Points on a hilly landscape, in no order, each with its height.
From any point a ball rolls to the lowest of the 3 points nearest to it. It stops when none of these is lower. Distance is the straight distance between rows; heights are no part of it.
nonez: [115 128 147 112 195 159  81 111 116  74  95 121 129 119 168 103 117 121
 121  90]  height 17.0
Konul: [154 113 127 150 123 102 111 118 125 129 143 168 103 108 148 134 134  99
 146  57]  height 22.0
muf: [124 136  92 111 122 156 209  90 148 123 134 126 175 168  62 155 127 110
 107 178]  height 38.8
turu: [145 129 136  98  95 154 193 114 161 183 141  73 124 105 134 147  66 151
 155 156]  height 10.6
gega: [ 90 122 133  55 165 141  56  80 139  76  87 108 125 125 150 105 116 160
 149 108]  height 27.2
Vare: [137 189 137 116 133 143 113 136  97 151 148 112 120 113 112 138 150  92
  87 178]  height 27.0
repur: [152 133 119 180 133 152 132 149 117 174 165 118 132 181 117 119 161 122
 121 143]  height 42.4
gul: [123 156 125 158 128 136  82 196 108 112 110 140 141 102 140 122 122 134
  73 134]  height 43.2
kol: [150 103 129  99  91 135 120 190  91 188 116 115 118  96 161 103 101 151
 158 130]  height 7.5
bik: [116 175 141  84 104 115 151 149 112 148 133  91 111  67 111 173 105 145
 103 177]  height 31.5
samo: [109 127  80 125 103 182 169  70  89 163 138 119 227 156  76 111 137 102
 103 102]  height 26.1
bagud: [140 129  82 172 132 120 147 154 163 144 173 145 143 201  93 156 151 155
 152 148]  height 58.4
vapuf: [149 132 101 137 109 111 167 129 168 147 159 127 117 143  81 147 160 145
 114 149]  height 21.9
nota: [ 78 176  94  53 136 157 173  81 109 117 115 148 200 133  47 143 110 109
 106 171]  height 42.5
rutab: [135 158  85 137 105 118 160 149 109 127 155 128 149 177  77 177 165 141
 137 175]  height 49.6
Tikaz: [156 139 108 165 124 100 117 167 132 131 146 158 188 184  74 155 141 156
 145 165]  height 63.6
vifi: [132 100 143 126 137 107 132  94 159 117 114 165 103 106 122 174 140 109
 162  46]  height 26.5
seb: [162 134 111 102  85 142 170 104 151 169 157 102 137 149  87 129 136 123
  85 155]  height 19.2
Lim: [175  98 136 114 140 136 132 124 105 202 151  76 123 140 135 117 128 142
 123 152]  height 16.3
sem: [175 112 101 164 105 157 172 127 131 147 144 104 144 189 103 147 155 122
 126 156]  height 28.9
tozal: [127  74 151 120 162 112 135 110 177  73 112 154 128 171 141  97 108 160
 177  59]  height 21.7
ludil: [153 165 154 149 183 136  77 114 102 109 113 115  85 100 167 119 101 108
 113  96]  height 30.2
Fud: [112 157 114  74 113 135 197 136 157 131  89 123 157 113  82 163 103 100
 101 194]  height 39.1
vupof: [118 169 172  90 116 106 136 133 106 119 103 113 102  80 158 164 106 121
 149 122]  height 31.7
roni: [ 66 130 138  26 163 142 106 125 174  90 126  99 115 146 172  86 158 133
 133 140]  height 27.3
Buk: [ 83 105  65 121 115 147 175 102 105 125 125 175 212 143  53 140 166 107
 132 103]  height 32.7
Dema: [132 185 160 135 119 131 112 128  76 142 122 127  87 100 133 142 105 114
 101 133]  height 24.4
nol: [119 139 124 175 153 169  80 177 100  96 102 125 141 103 146 130 109 122
  88 142]  height 40.9
nub: [130 102 109 117 129 142 192 105 160 172 158  97 144 116 103 148 155 101
 127 150]  height 18.9
piged: [159  91 162 164 103 152  97 125 125 174 146 127 111 108 156  94 130 106
 146  68]  height 15.4
Vil: [156 176 143 160 140 148 127 125 120 131 147 146 105 121 139 131 152  81
  80 147]  height 26.0
fole: [ 91  69 127  77 150 104 144  76 164  95 113 143 137 184 136  54 146 140
 182  98]  height 15.3
vizi: [124 124 140 141  89 100 115 154 116 121 125 147 103 101 116 166 102 159
 121  92]  height 28.5
Fiso: [137 122 135 107  80 145 172 146 155 197 110  77 113  89 126 125 125 161
 161 152]  height 8.9
zasov: [140 121  74 133 121 137 204 101 144 123 160 132 177 178  82 141 145 115
 134 160]  height 37.0
rog: [118 154 139 194 174 156  89 117 124  88 110 153  98 110 181  96 120  94
 111 156]  height 30.4
Tuli: [ 87 105 135  88 172 108  88 106 179  67  89 170 135 159 157 131 108 149
 160  92]  height 29.4
bavu: [148 194 132 131 134 149  91 139 103 112 127 118  96  81 161 142 122 103
 100 115]  height 32.6
fabo: [165 184 138 184 144 123 102 120 105 113 141 157  88 137 134 114 116  82
 118 165]  height 33.4
vurod: [120 175 126  73 113 155 139 133  99 155 119  99 128 123 102 161 126 121
  83 184]  height 32.5
kaba: [139 159 160 189 151  96 124  94 150 120 131 160 103 147 160  97  93 115
 137 138]  height 36.8
pobuz: [101 152 132 186 155 147  83 189 105 113 106  92 159 118 153 147 164 123
  63 168]  height 42.3
veru: [141 152 122 124 123 129  50 187  94 134 140 129 143 118 122 164 142 145
  94 182]  height 35.2
saf: [150  75 138 176 117 141  98 155 139 160 137 138 120 138 136  82 146  83
 122 103]  height 24.2
tos: [127 100 143 115 120 144  81 169  92 166 108 135 122  82 159  85 108 148
 161 106]  height 9.6
guluk: [132  70 130 130 144 130 108  94 146 122 107 160 118 162 169  73 114 112
 169  55]  height 16.6
Kav: [127 130 115 101  95 127 193 110 188 141 105  96  93 107  93 162 154 112
  87 161]  height 18.5
Kosig: [154 130 118 149  99  74 151 170 154 153 150 133 113 130  91 151 145 148
 111 148]  height 29.6
kul: [146  76 154 136 139 126  95 108 110 128 123 174 115 142 148  77 123 104
 157  42]  height 18.0
Ril: [152 119 137 142 108 110 168 121 166 172 155 127  77 104  85 156 154 137
 122 125]  height 24.0
Tumup: [146 180  99 101 135 128 124 175 107 134 118 102 132 152 102 164 143 150
  83 171]  height 44.9
depiz: [149 151 114 135 136 140  94 208 106 113 124 122 164 134 121 136 128 155
  70 183]  height 43.1
sefig: [138 160 116 113 100 204 194 115  94 161 152  70 203 139 134 120 107 122
 127 164]  height 21.2
pepi: [146 132 157 138 120 128 130  72 139 140 119 149  93 122 147 116 153 115
 160  28]  height 25.2
Sot: [129 184 156 129 132 158 143 100  93 138 147 101 111 105 135 124 133  98
  82 149]  height 4.1
Rovu: [129 129 154 108 135 138  98 121 136  98 118 165 119 103 155 147 120 153
 134  83]  height 30.7
zok: [ 97  79 144 158 130 138  86 105 141 105 148 153 121 115 164  81 142 128
 159  88]  height 7.7
sukur: [152 131 147 101 144 104 127  74 156 118 129 153  92 120 128 135 144  96
 180  33]  height 27.5
vun: [126 128 162 120 127 101 152 106 140 113 130 163  68 109  92 167 144 124
 160  33]  height 29.2
Lari: [131 146 151  96 169 159  85 128  90  87  96 123 110 112 169 112  97 125
 138  94]  height 23.6
mefoz: [146 124 150 139  90 100 131 136 136 169 174 147  99 119 116 119 158 123
 123 105]  height 26.4
zos: [127 154 117 132 140 163  91 168  98  91 134 137 129  93 173 132 116 130
  80 133]  height 42.2
lupa: [135 140 122 153 147  89  96 212 123 112 130 151 177 152 123 157 132 168
 115 179]  height 47.1
Rado: [ 88  66 117 151 131 114 144 100 146  84 140 155 142 181 137  82 145 137
 175  90]  height 21.6
pali: [ 98 123 130  29 175 145  76 124 174  84 110 122 141 149 158  88 123 148
 154 101]  height 21.3
ruv: [152 109 159 125 112 113 142 101 131 163 173 138  71 125 132 145 148 118
 125  79]  height 28.1
Mis: [131 194  88  98 126 167 146 145 106 128 133  86 152 128  98 157 149 132
 106 181]  height 38.1
Raf: [108  94 140 209 119 121 101 128 121  91 127 163 143 132 162  78 120 141
 151 102]  height 9.0
nefeb: [111 115 112 131 184 143  78  97 114  29  98  95 127 124 165 109 109 125
 141 105]  height 23.0
legu: [120 138 143 115 109  76 110 165  98 119 134 113 133  95 116 147 129 164
 104 155]  height 30.5
big: [141 125 128 159 129  89 116 165 127 118 134 191 104 128 129 123 115 144
 138  94]  height 8.3
keb: [133  94 103 172 135  85 104 191 137 125 144 140 139 136 124 117 120 156
 100 158]  height 40.8
moze: [121 116 151  78 167 111 129  94 215  98  85 161 125 171 110 101 122 151
 189  75]  height 20.6
Bek: [ 95  81 128 207 133  71 117 144 113  93 120 163 145 138 164 111 120 147
 154 121]  height 25.5
gapi: [133  99 143 112  94 125 131 114 112 206 127  76 119 118 141 131 113 142
 152 137]  height 10.7
kesoz: [124 102 172 113 102  90 153  75 148 158 124 122  77  64  85 174 160  67
 143  74]  height 20.0
kot: [110 104 138 135 123  91  93 140 147  75 100 149 120  87 161 129  80 173
 149 107]  height 17.9
vuva: [ 98  54 149 159 133 145  96 104 101 125 108 138 127 131 190  47 143 102
 162  84]  height 15.9
Lupi: [122 118 115 175 133  77 102 163 142  99 133 151 127 109 140 119 109 163
 111 130]  height 31.2
liga: [ 82 131  87 104 121 137 191  91 126  94 109 149 201 147  39 161 117 161
 128 164]  height 40.5
gedel: [114 141 126 175 210 132  91  95 128  50  93 143 126 136 168  68 113 107
 127 139]  height 27.4
Mozon: [162 152  97 158 111 159 166  74 110 150 143  86 177 187  89 144 147  96
 121 125]  height 4.6
Pib: [129 125 144 139 117  88 144 147 111 110 147 165  80 123 122 169 135 148
 143  84]  height 24.5
netu: [166 122 139  87 100 132 159 137 114 194 136  79  99 127 156 125 142 133
 150 126]  height 11.9
ved: [151 179 112 119  89  97 108 167 118 165 141 128 117 131 108 160 135 154
 120 168]  height 38.0
numog: [ 91 101 116 155 160 100  77 139 115  71 124 119 155 100 183 124 109 140
 122 129]  height 39.5
voda: [112 100 148 126 102 127 183 120 181 169 149 111  97 110  96 177 130  78
 121 141]  height 18.6
vok: [153 145 156 162 170 172 112 104 105  82 126 154  97 137 177 103  94  81
 124 112]  height 32.0
vas: [100  77 119 138 149 102 116 112 154  70 107 169 130 154 174 110 103 161
 151 107]  height 21.8
Bobal: [101 177 132  91 148 153 146  78 129 157 126  94 177 134  83 116 134 111
  88 223]  height 44.2
peled: [124 169  95  86 114 127 173 120 120 118 126 106 155 154  75 182 140 167
 104 200]  height 43.0
fuza: [132 117 105  93 101 169 194 130 120 162 109 110 163 103 100  95  72 151
 159 150]  height 15.1
kov: [122 163 124  87 123 127 127 159  94 128 112 109 108 102 117 171 105 154
 103 163]  height 28.2
Rov: [165 118 126 122  92 137 131 112 117 217 136  75 121 124 142 120 114 125
 136 160]  height 12.3
Lede: [123 140 135 160 221 152  99  81 125  90 110 152 106 166 159  79  86 101
 142 128]  height 29.3
valol: [100  74 133 161 137  84 107 105 155  82 129 165  99 138 151 123 121 128
 145  69]  height 8.4
Zozil: [101  90 105 104 163 133  99 116 147  55 101 114 133 141 184 111 106 139
 156 112]  height 27.6
pinin: [103 121 142 105  97  77 188 118 150 136 119 125  93  97 108 179 131 121
 129 146]  height 17.7
Riz: [131 142 124 112 124 108  95 175 109 131 129 124 104 112 124 156 128 134
  98 144]  height 8.5
vipod: [164 131 121 143 104 113 146 127 167 146 159 101 121 130  98 135 155 128
 123 129]  height 24.3
Taku: [100  99 125 182 105  80  66 176 128  85 130 158 141 111 155 119 102 187
 118 139]  height 38.5
Daso: [100 148  88 151 117 145 190  91  91 100 159 155 193 168  77 123 164 118
 131  83]  height 36.9
vubul: [136 146 137 141 157 150  92 163  85  96 137 106 109  84 156 105 118 117
 114 137]  height 38.2
banuf: [111 141 116 156 158 102  65 208 124 124 139 114 174 139 162 154 135 130
  77 164]  height 43.6
lumo: [139  95 154 140 103 152  99 117  75 145 124 125 131 103 181  44 129  95
 154  83]  height 12.1
rozu: [142  96 127 119 103 124 174  96 169 197 126  89 119 127  94 144 142 112
 111 134]  height 18.8
pezi: [128 178 125  98 118 155 138  99  92 156 140 113 128 155 110 141 159  93
  65 218]  height 38.7
biso: [ 97 122 150 118  74 120 165  89 154 189 139 113 107  88 125 166 159  73
 124 100]  height 19.1
gapo: [158 120 156 107  82 134 137 165 106 196 119 118 131  82 144 112 105 153
 171 139]  height 3.7
Dep: [ 81 105 143  56 153 119 122  94 202  95 123 139 126 183 138  77 164 143
 175  95]  height 7.4
dem: [123  75 124 190 109 109 117 156 125 158 127 169 119 134 137 117 116 130
 132 125]  height 32.1
sibaz: [153 102 144 108 101 149 193 157 142 195 104  83 116 100 111 123 124 148
 178 141]  height 12.0
Lasis: [162 156  73 116 137 141 147 174 115 110 135 121 170 171  93 167 142 156
 143 187]  height 55.8

For each start below, name the point where the ball stops.
Tikaz: big
vok: nonez
banuf: Sot
kaba: nonez
peled: Sot
gul: Sot
zos: Sot

Call two points neighbours if one is among the 3 nearest of the other. Go from one point of each pair to the other, from neighbour to neighbour, staying as low as possible. Name the highest point that can't be avoided.
nonez, big: gega
big, gapi: Konul
Fiso, Mozon: sefig
Riz, Dep: vizi
kot, Fiso: vas
zok, gapi: vuva
